Each row is a point on a tangle of strands that fork and nearly touch. The rows are in no order.
In the rows, 128 means zero.
Two points are linked if the straight distance between their rows is under 102. Some points are linked to none.
non: 169  176  84  101  129  153  112  132  133  174  118  127  111  101  164  119  123  142  132  114  154  111  149  126  112  109  143  146
Gobon: 83  118  131  132  95  104  94  124  119  104  158  144  107  116  132  98  138  146  99  134  136  95  141  137  145  118  91  113
nunam: 155  138  82  135  158  120  140  110  156  134  111  122  104  100  113  123  122  82  111  104  130  100  137  129  124  140  117  127
zar: 141  159  121  106  124  124  111  144  122  104  119  147  170  127  139  121  121  122  166  98  141  140  111  112  81  87  132  125
Mup: 160  141  118  116  133  165  130  145  114  188  110  138  106  122  148  131  111  162  109  125  148  116  138  135  133  124  140  138
tadu: 122  80  156  126  151  139  107  117  116  155  154  127  122  105  104  117  160  125  141  166  131  125  138  134  158  137  143  120
Lazi: 84  119  128  172  119  110  120  117  148  126  180  148  105  111  116  127  177  134  131  184  139  131  145  112  131  140  126  101
devi: 149  107  158  160  110  151  172  131  134  135  107  102  122  143  115  154  104  166  104  105  116  162  153  126  114  175  137  157
fol: 165  140  189  133  134  139  114  120  167  118  146  126  127  115  139  176  119  153  141  124  143  168  137  115  153  105  146  188
Gelo: 115  111  135  106  138  123  139  139  132  111  146  120  138  111  115  128  151  104  205  151  116  140  132  112  123  116  163  123
div: 154  143  123  150  136  144  141  112  142  93  124  114  115  131  122  163  134  143  128  94  158  104  147  100  151  134  149  158
divaz: 92  100  98  101  141  107  126  140  88  156  110  163  132  119  129  115  140  106  123  110  147  112  159  117  179  121  146  110
gem: 158  103  98  101  134  127  127  113  97  117  155  117  96  112  106  88  122  121  113  107  124  90  163  138  136  150  150  148
lud: 100  156  76  146  108  140  140  125  122  135  141  105  107  101  153  110  124  124  129  147  134  90  145  109  109  144  121  103
Fev: 125  122  107  122  121  134  101  129  108  159  148  143  125  108  128  79  144  153  115  154  133  115  145  159  90  120  127  94
Gifa: 137  114  124  110  105  136  106  146  92  130  163  120  119  138  159  85  120  167  106  134  121  116  148  145  102  137  122  132
Bik: 72  97  111  104  94  128  152  138  106  127  130  103  116  117  118  102  126  106  159  147  123  98  141  153  130  124  138  135
Lino: 135  122  160  97  137  118  114  157  141  156  112  142  152  109  144  129  105  114  121  117  106  166  99  154  118  114  98  131
ruli: 154  121  125  123  131  148  117  137  102  188  117  143  102  122  130  140  116  149  72  135  131  127  125  155  178  134  107  122
sig: 157  144  130  86  101  127  138  136  135  135  100  116  177  103  128  142  135  112  172  89  144  137  161  92  100  98  186  155
zumu: 174  130  135  96  97  133  146  115  141  122  102  115  161  123  141  166  113  119  131  76  142  148  158  83  140  120  166  180
rupo: 70  143  116  167  97  132  139  139  150  151  150  117  108  119  134  130  150  144  118  167  135  102  152  122  115  147  119  92
geba: 73  107  132  105  108  132  151  158  110  155  112  113  126  77  120  122  133  109  178  128  141  99  165  124  129  111  157  133
defod: 115  129  163  172  130  159  115  96  113  126  127  98  135  161  102  135  114  130  92  164  121  112  73  154  157  142  126  95
Tetu: 119  117  81  107  148  109  122  93  81  119  162  122  123  142  145  83  130  119  119  139  122  91  123  127  156  139  119  114
gaki: 145  136  96  135  107  124  153  131  116  124  130  101  131  172  161  124  95  147  112  102  107  136  120  119  99  162  120  136
nel: 85  137  101  126  131  85  107  111  137  124  146  158  115  104  103  81  153  105  153  171  117  132  127  130  116  121  104  80
Fudo: 157  97  150  133  159  132  110  113  152  123  146  126  104  118  76  118  163  140  130  149  120  119  155  138  115  151  139  140
Miz: 121  108  137  126  123  130  129  162  130  147  164  111  116  114  149  125  137  145  154  163  96  164  145  118  107  141  129  129
pobol: 77  101  126  123  126  109  117  113  101  157  107  162  119  117  107  122  142  135  95  139  144  119  141  138  169  130  127  87
Pata: 128  126  178  146  121  153  115  147  140  146  96  141  135  118  117  146  116  156  118  145  140  143  97  157  93  105  119  121
gomum: 198  166  108  124  152  131  120  103  188  134  138  120  105  124  160  141  135  151  150  137  141  156  140  127  122  133  141  179
tezed: 146  121  99  144  155  111  102  108  121  93  176  136  103  164  150  119  144  141  110  139  119  125  152  115  159  146  95  128
Fezem: 130  164  102  175  112  154  108  129  118  145  108  132  123  188  143  153  112  168  79  141  126  133  107  150  152  141  107  114
gesi: 113  135  143  136  105  118  148  137  119  112  105  119  144  169  105  113  113  135  108  109  102  113  84  172  69  145  139  99
keme: 130  135  137  141  141  114  148  140  143  117  87  134  136  152  121  148  112  124  99  80  121  151  122  130  128  144  112  129
kup: 137  117  145  138  140  136  121  129  105  82  160  124  131  132  131  149  148  147  156  120  134  127  145  95  167  123  157  155
fik: 112  142  127  137  150  135  120  139  150  154  126  150  117  109  148  135  136  131  132  142  136  138  130  108  154  124  125  116
res: 121  143  109  133  120  93  102  133  147  76  150  144  109  121  124  98  128  133  113  114  123  109  138  137  109  112  73  125
Kubo: 130  108  171  142  141  149  119  121  117  148  122  136  133  131  95  123  130  125  94  161  131  117  92  164  123  118  115  105
nafet: 124  137  119  150  135  84  127  125  148  73  148  133  102  155  133  123  127  117  102  108  112  125  133  126  143  151  86  132
Pim: 144  144  134  96  105  140  128  157  107  136  99  143  161  126  168  133  106  133  126  77  145  137  127  116  102  102  141  154
luza: 148  109  135  116  111  121  164  129  117  107  100  115  160  142  110  154  109  122  124  64  120  152  147  105  123  135  144  148
Noler: 164  148  111  84  151  108  122  120  133  130  118  125  141  109  155  141  100  75  121  75  124  128  111  117  154  111  113  155
guk: 149  137  167  135  138  188  138  119  141  152  118  127  141  118  130  153  127  145  143  154  140  152  94  129  98  112  145  132
gorim: 148  126  143  144  106  131  128  116  140  101  133  106  122  153  105  116  117  148  107  125  111  120  101  159  59  142  109  136
zep: 148  127  120  120  137  118  149  138  132  136  118  122  156  160  167  126  108  138  142  112  101  182  108  108  96  145  123  136
vog: 129  156  109  164  108  121  128  141  131  138  77  133  134  180  139  146  91  140  76  92  115  146  106  162  131  138  114  115
rikof: 150  127  157  169  111  142  136  129  142  101  134  107  121  160  118  144  115  178  115  111  129  139  139  139  83  143  127  159
disub: 159  92  159  109  148  118  102  135  143  146  160  120  107  93  118  112  127  134  113  133  104  140  152  159  121  149  108  153
zovil: 187  169  148  147  127  140  113  113  169  136  140  142  117  130  151  170  144  169  143  146  142  155  127  128  122  98  140  188
Mak: 87  84  102  95  99  123  169  112  80  112  130  111  122  153  99  87  121  115  125  140  118  78  136  169  131  147  156  130
Puv: 140  114  140  135  121  125  103  144  154  150  164  141  111  125  142  127  137  153  108  157  99  164  145  158  112  155  86  127
doso: 98  90  119  125  140  141  181  122  97  152  97  111  136  138  104  130  141  100  135  130  123  104  124  131  152  150  164  94
Zosu: 133  106  113  117  136  139  144  98  106  105  128  115  130  113  69  84  139  105  135  112  140  77  145  140  110  129  160  128
Simoz: 166  129  120  152  131  153  172  117  148  157  101  102  93  121  105  149  117  147  97  114  125  118  146  143  88  173  132  142
buvol: 126  139  102  151  126  147  151  121  149  151  109  118  88  94  112  120  129  122  77  116  131  99  140  148  106  167  120  121
vis: 111  103  118  119  126  131  141  135  106  137  123  118  103  101  139  141  135  115  131  104  140  95  166  103  195  134  137  137
zil: 115  135  149  115  106  128  103  133  117  125  155  118  139  107  125  88  114  116  119  142  125  110  93  155  98  114  93  125
kes: 99  150  138  160  133  96  151  142  147  89  125  152  139  150  124  157  132  101  164  125  122  167  119  90  155  121  117  119
duteb: 180  122  123  110  151  141  105  104  134  117  156  106  107  115  109  104  151  134  146  135  134  106  164  125  135  148  167  167
Febu: 133  146  158  127  136  145  139  137  155  132  138  132  145  109  123  145  143  115  184  152  133  149  103  94  97  102  156  126
pesen: 118  137  156  133  158  109  103  130  149  114  153  155  139  118  102  120  144  111  154  171  116  148  86  123  127  94  100  108
lek: 165  114  176  96  140  143  112  133  127  119  140  115  146  121  145  170  135  132  160  119  140  156  128  103  169  108  167  163
lan: 104  130  132  124  103  111  95  152  112  112  162  127  136  150  163  94  126  147  129  142  107  143  110  140  103  125  104  115
Beva: 125  164  120  149  120  147  139  130  124  107  133  125  150  142  162  162  112  129  135  118  147  132  100  89  144  111  116  138
ros: 100  117  112  140  138  111  132  111  109  65  126  142  134  141  94  113  162  102  145  134  149  77  128  106  144  107  139  110
lelut: 119  110  121  121  144  126  158  114  122  98  102  128  145  126  68  129  161  95  177  119  142  83  147  117  114  118  166  116
nofiv: 133  117  141  135  150  94  126  133  117  68  106  149  151  169  107  134  110  105  114  80  113  154  115  126  149  117  115  134
maz: 95  84  111  105  105  109  124  111  67  101  140  119  127  168  138  96  125  123  113  134  105  102  122  146  162  142  129  117
Bolo: 139  114  119  148  141  158  159  116  106  140  112  101  119  147  114  136  139  136  115  130  134  103  119  115  140  157  147  115
zugub: 146  145  135  159  121  186  114  104  94  155  137  106  119  166  126  144  109  163  71  162  143  105  101  149  167  137  116  116
Loni: 86  160  137  161  102  123  141  156  129  94  104  136  158  160  149  163  109  128  137  102  139  157  104  93  145  121  121  102
vot: 139  140  159  108  107  154  98  130  126  125  151  109  133  100  151  122  110  141  132  125  146  101  105  129  122  86  116  147
puro: 101  117  89  133  124  116  116  105  112  124  184  120  110  161  159  112  141  135  130  176  120  114  138  115  160  167  109  101
Vune: 139  171  100  134  146  135  120  119  171  153  95  159  111  100  121  136  148  130  134  134  163  100  124  142  97  99  124  123
sutek: 112  147  109  136  127  120  99  139  144  142  135  151  121  90  110  82  159  127  150  149  140  114  159  131  86  115  130  97
Kigo: 163  171  122  103  114  108  141  109  189  111  86  130  163  107  133  153  108  98  138  76  142  146  129  98  100  101  128  155
bop: 111  135  154  126  115  164  145  130  93  133  125  98  156  140  161  163  99  121  133  139  130  121  73  105  146  122  142  124
noga: 164  132  144  134  158  122  111  125  162  108  139  151  147  146  131  150  134  128  148  153  121  169  104  129  121  100  107  134
fudob: 95  98  135  101  102  122  144  155  88  123  104  111  167  152  162  156  95  105  151  111  104  157  119  117  156  123  128  136
Mez: 139  159  142  171  132  144  136  129  174  132  107  138  102  105  116  172  139  153  108  101  169  120  153  112  138  114  135  155
kelo: 130  118  137  153  139  126  96  121  129  155  107  157  116  146  111  134  108  136  62  125  128  138  117  179  174  133  93  124
fugen: 141  161  134  145  124  115  151  115  184  105  88  148  154  135  150  187  101  135  136  93  140  171  123  93  124  96  117  159
tos: 141  160  151  173  128  112  138  124  200  97  105  149  118  121  114  184  121  142  130  113  147  158  147  117  133  113  113  157
zorop: 141  139  118  124  164  102  122  140  141  81  132  147  143  166  134  138  140  109  153  114  121  159  113  101  138  119  118  129
garat: 111  136  151  103  108  137  134  161  120  153  116  129  143  94  139  141  145  115  175  110  151  131  152  109  126  100  180  144
lor: 167  139  133  81  158  122  137  128  139  156  128  118  158  114  151  124  113  105  161  129  109  182  111  112  89  137  142  141
duv: 90  113  145  140  122  106  81  132  112  165  130  172  124  146  126  121  134  139  80  154  122  155  120  160  163  136  99  86
Veg: 95  101  102  127  137  124  135  86  104  146  152  137  115  113  107  99  163  135  162  213  134  109  146  130  128  140  144  83
Fugu: 111  84  147  128  129  94  111  134  123  124  112  148  105  123  103  107  119  114  65  105  102  131  142  172  168  147  102  124
fip: 106  164  130  138  109  121  120  161  139  122  132  148  140  138  164  120  120  158  139  119  137  153  111  119  85  99  111  116
roze: 112  100  125  94  113  133  137  165  94  143  137  118  140  131  172  125  118  129  168  129  113  156  142  117  134  128  146  131
nir: 89  100  126  142  107  120  130  127  106  112  138  118  92  119  128  125  147  144  115  116  137  103  166  123  153  154  123  128
bitod: 85  96  177  131  109  91  118  163  125  106  107  145  136  124  88  121  118  108  101  105  112  136  129  167  140  127  114  121
rit: 113  83  129  106  132  122  121  115  105  117  167  126  111  114  108  94  164  126  187  180  116  124  157  125  133  128  152  130
pavet: 106  144  119  126  150  104  99  115  144  137  143  154  140  120  108  100  135  106  119  165  112  135  76  137  121  130  83  76
lugi: 147  126  107  135  126  150  151  113  104  143  156  85  111  157  131  108  135  148  119  165  104  113  127  131  110  179  133  108
zavu: 77  106  134  126  110  158  176  127  101  137  102  93  147  141  125  151  118  95  150  156  121  101  94  127  154  132  143  114
lal: 145  159  138  104  142  118  138  117  155  129  115  122  159  86  120  156  110  70  142  102  130  130  100  102  130  102  126  144
pur: 93  106  143  131  110  104  134  157  103  110  96  137  139  153  98  108  133  131  118  105  124  121  112  155  109  119  134  101
rasep: 146  142  121  91  155  151  132  139  124  184  109  121  152  114  153  125  115  101  137  127  116  145  83  131  114  109  130  120
fused: 151  145  93  91  163  140  111  130  112  160  119  137  130  102  146  91  131  99  139  125  132  116  130  127  123  118  152  125
Zeni: 134  149  73  153  139  129  135  115  134  115  169  100  120  137  141  103  141  143  142  154  117  114  141  111  88  151  126  106
Vana: 169  144  94  104  175  105  134  109  181  136  105  136  107  114  130  140  121  88  118  105  120  135  129  138  157  129  114  162

A fork is a point with three links. Follow the links from the first point to the second and name the forks in between, in order.
Zosu / nofiv | Fudo rit keme
Gifa / Puv | zorop keme rit Fudo
pur / zavu | kelo keme zorop
Pata / Gobon | keme
Kigo / rasep | kelo
gesi / Kubo | kelo keme
Zeni / noga | zorop
zep / lal | rasep kelo
fip / divaz | lan zorop keme
Veg / zorop | rit keme

A fork is a point with three links, a tip a point with one. Leave the first point through the second and follow the links. Name the first fork or tip that comes.
sig / garat | kelo
Loni / Beva | Lazi
bitod / pur | gomum
tezed / puro | keme
lud / Zeni | zorop
vog / Fezem | rit

Follow the links from the first point to the second, and from the first to the third. Name the last point that the two ways share.
geba / lan / doso | zorop
zavu / non / Fev | zorop
res / Puv / zorop | keme
devi / pobol / lor | kelo
fused / nel / devi | kelo
